The views of a scene show one set of named points, each view turned or mirrored, shifted and resized as a whole, with a little noise and some points left out.
In the rows, 128 means zero.

Scene 1
View 1
Z986: [151 141  99 132 166 102 119 122 100 150 129 100 117 163 165 116 102 152
 139  96 124  90]
Z153: [143 137  99 124 164 106 121  97 108 158 106  79 129 145 154 109  85 147
 135 118 116 116]
Z582: [138 141 115 123 146 112 104 116 119 153 125  96 137 157 137 123 103 145
 145 121 124 114]
Z615: [147 135 100 131 157  99 136 112  96 162 119  91 128 135 171 146  97 150
 143 111 120 102]
Z604: [123 134 125 148 154 121 110 124 103 151 116  90 132 167 164 128 104 166
 138 110 125  87]
Z832: [142 145 115 135 150 110 112 143 101 149 142 105 130 168 147 141 114 150
 144 101 130  91]
Z466: [126 150 103 110 138  95 134 112 124 155 126 121 124 148 157 136 114 146
 151 120 120 106]
Z336: [140 170  86 116 154 103 150 123  95 168 130  92 139 140 119 142  79 128
 141 122 115 132]
Z211: [179 144  97 113 156 102 105 124 100 165 144  81 146 137 112 141  91 116
 146 119 127 138]
Z29: [129 151  99 104 148  99 128  96 126 157 116 105 128 148 146 112  97 142
 145 129 115 120]
Z398: [155 132  87 103 147  78 157  80 107 172 107  93 128 100 177 157  92 136
 156 133 111 125]
Z794: [165 123 123 121 128  92  96 137 121 148 158 124 130 152 160 168 143 142
 165 105 140  94]
Z940: [161 122 106 134 171 109 106  96  98 159 108  65 134 142 161 114  85 148
 137 114 121 113]
Z982: [144 144 100 124 153  98 135 112 100 161 124  93 131 137 154 143  95 142
 146 116 119 111]
Z783: [185 104 116 127 158  99  81 108 109 154 131  81 135 140 165 135 111 141
 150 108 133 107]
Z777: [126 162  99  88 132  93 124 106 143 152 133 129 129 155 126 118 112 132
 155 132 119 126]
Z399: [186 125  97 115 162 100 105 100  98 169 124  63 147 119 133 141  81 122
 147 124 121 142]
View 2
Z211: [134  96 153 112 133  61 112 140 136 138 103 111 124 115  97  74 146 135
 135 123 153  91]
Z336: [155 123 171 118 127  76 127 148 156 132  86 114 112 142  99  80 142 123
 124 179 145 108]
Z29: [139 124 155 118 102  98 155 154 122 136 107 127 121 137  84 115 103 126
 119 178 119 101]
Z398: [113 126 161 112 130  84 143 118 143 146 105 183 105 123 111  81 114 160
  90 186 101 124]
Z794: [127  76  93  49 150  91 142 131  97 149  99 115 157 106  92  89  92 123
 105 143 152 141]
Z399: [100  95 177 132 127  67 104 133 143 145 116 140 107 108 110  72 150 152
 123 115 124  90]
Z982: [120 102 155 103 128  96 134 143 140 143  93 125 118 127 104  91 117 123
 108 172 124 127]
Z783: [ 83  64 138  93 127  99 128 140 107 152 114 121 133  96  94 101 105 131
 115 114 118 121]
Z582: [130 101 141 108 107 100 138 162 121 144 113 100 141 125  91 107 109 111
 122 152 132 109]
Z466: [143 116 132  90 121  99 157 146 117 139  96 124 133 133  87 106  95 121
 107 188 128 126]
Z986: [108  75 153  91 130 109 144 155 123 135  73 100 115 121  85 120 108 106
 122 163 117 135]
Z940: [ 82  84 176 123 110 107 126 156 134 151 109 116 114 112 101 108 119 120
 115 137 101 115]
Z615: [107  94 157  97 131 104 135 144 141 147  90 127 117 123 104  95 111 121
 104 174 113 138]
Z153: [107 103 174 127 107 105 139 158 132 139 102 119 112 127  93 115 114 120
 121 159 104 108]
Z832: [130  80 132  76 132 105 137 159 125 141  83  81 141 122  91 101 110  94
 120 160 145 141]
Z604: [105  86 147  93 110 130 138 173 132 153 102  81 141 124  98 111 100  87
 109 166 118 146]
View 3
Z986: [153 123 151 104  98 150 121 167 126 125  93 135 148 134 130 124  78 171
 130 147 114  87]
Z604: [140 110 141 102 104 157 147 166 118 146  81 137 168 126 141 124  67 163
 112 159 126  82]
Z783: [161 124 126 109 109 161  96 154 147 144  84 152 160 103 118 162  65 186
 132 161 132  99]
Z399: [166 146 124 128 109 157  94 139 141 135 110 148 130 100 113 164  88 176
  88 152 151 130]
Z582: [159 124 131 112  99 163 123 147 135 156  94 148 147 123 131 112  74 149
 109 157 134 102]
Z777: [169 135 121 115  87 158 112 113 137 163 108 157 124 141 122  80  87 131
 127 145 126 101]
Z29: [163 133 121 115  88 156 120 126 117 154 118 147 132 130 134 109  87 145
 114 142 126  96]
Z336: [154 146 141 122 103 147 130 134 129 126 107 133 115 138 113 109 104 146
  83 144 141 124]
Z832: [145 121 152 102 110 154 133 162 145 135  67 137 151 138 118 109  75 160
 124 159 126  97]
Z615: [141 131 130 109 107 146 131 141 117 131  95 134 144 130 120 145  94 173
 117 146 129  91]
Z153: [161 130 131 115  90 155 117 153 111 138 120 141 143 118 139 137  82 163
 100 143 129  96]
Z466: [148 129 123 107  98 150 130 122 125 151  94 144 139 141 120 106  91 149
 132 147 123  90]
View 4
Z982: [135 146 124 113 105 119 122 137 135 115 128 145 128 134 111 144 104 128
 135 134 124 130]
Z29: [133 133 129 117 102 111 123 134 139 132 135 140 129 125 129 148 104 115
 138 143 114 128]
Z615: [139 148 126 114 102 121 119 138 135 111 128 151 130 136 103 146 107 128
 135 134 122 133]
Z336: [125 155 116 105 113 120 123 124 140 123 126 121 127 131 128 141  99 135
 141 135 129 122]
Z399: [123 149 118  88  94 133 134 141 136 126 129 160 145 123 121 133  95 134
 137 119 128 111]
Z211: [123 146 120  96 104 132 132 136 130 129 124 145 129 119 130 140  99 144
 138 112 136 109]
Z794: [139 124 131 131 114 117 128 162 107 106 123 158 104 126 113 157 116 146
 124 109 123 126]
Z582: [139 130 138 116 105 119 127 128 131 127 128 149 116 122 124 146 101 121
 136 124 126 128]
Z940: [142 144 136 102  88 131 123 129 141 126 129 168 138 125 106 142 101 116
 137 127 127 127]
Z398: [122 149 108 108 100 112 127 155 135 108 135 148 154 141 110 136 104 126
 133 152 103 126]
Z783: [140 133 135 108  92 132 129 150 125 120 127 179 129 119 107 149 109 131
 129 112 127 121]
Z832: [147 138 135 129 116 119 118 133 125 113 121 140 101 130 111 157 111 136
 133 120 134 136]
Z777: [126 123 126 124 111 104 125 142 130 134 134 128 117 119 145 155 107 122
 134 140 113 123]
Z604: [154 135 147 123 105 120 119 120 134 116 123 157 111 130 102 149 103 118
 135 124 130 144]
Z986: [150 146 136 121  99 126 112 134 137 123 126 152 119 127 105 162 117 126
 135 130 132 133]

Which points are out of place in each view (at most two, in the order of its rows)? Write none if all are in place.
view 1 -> none
view 2 -> Z399
view 3 -> none
view 4 -> Z832
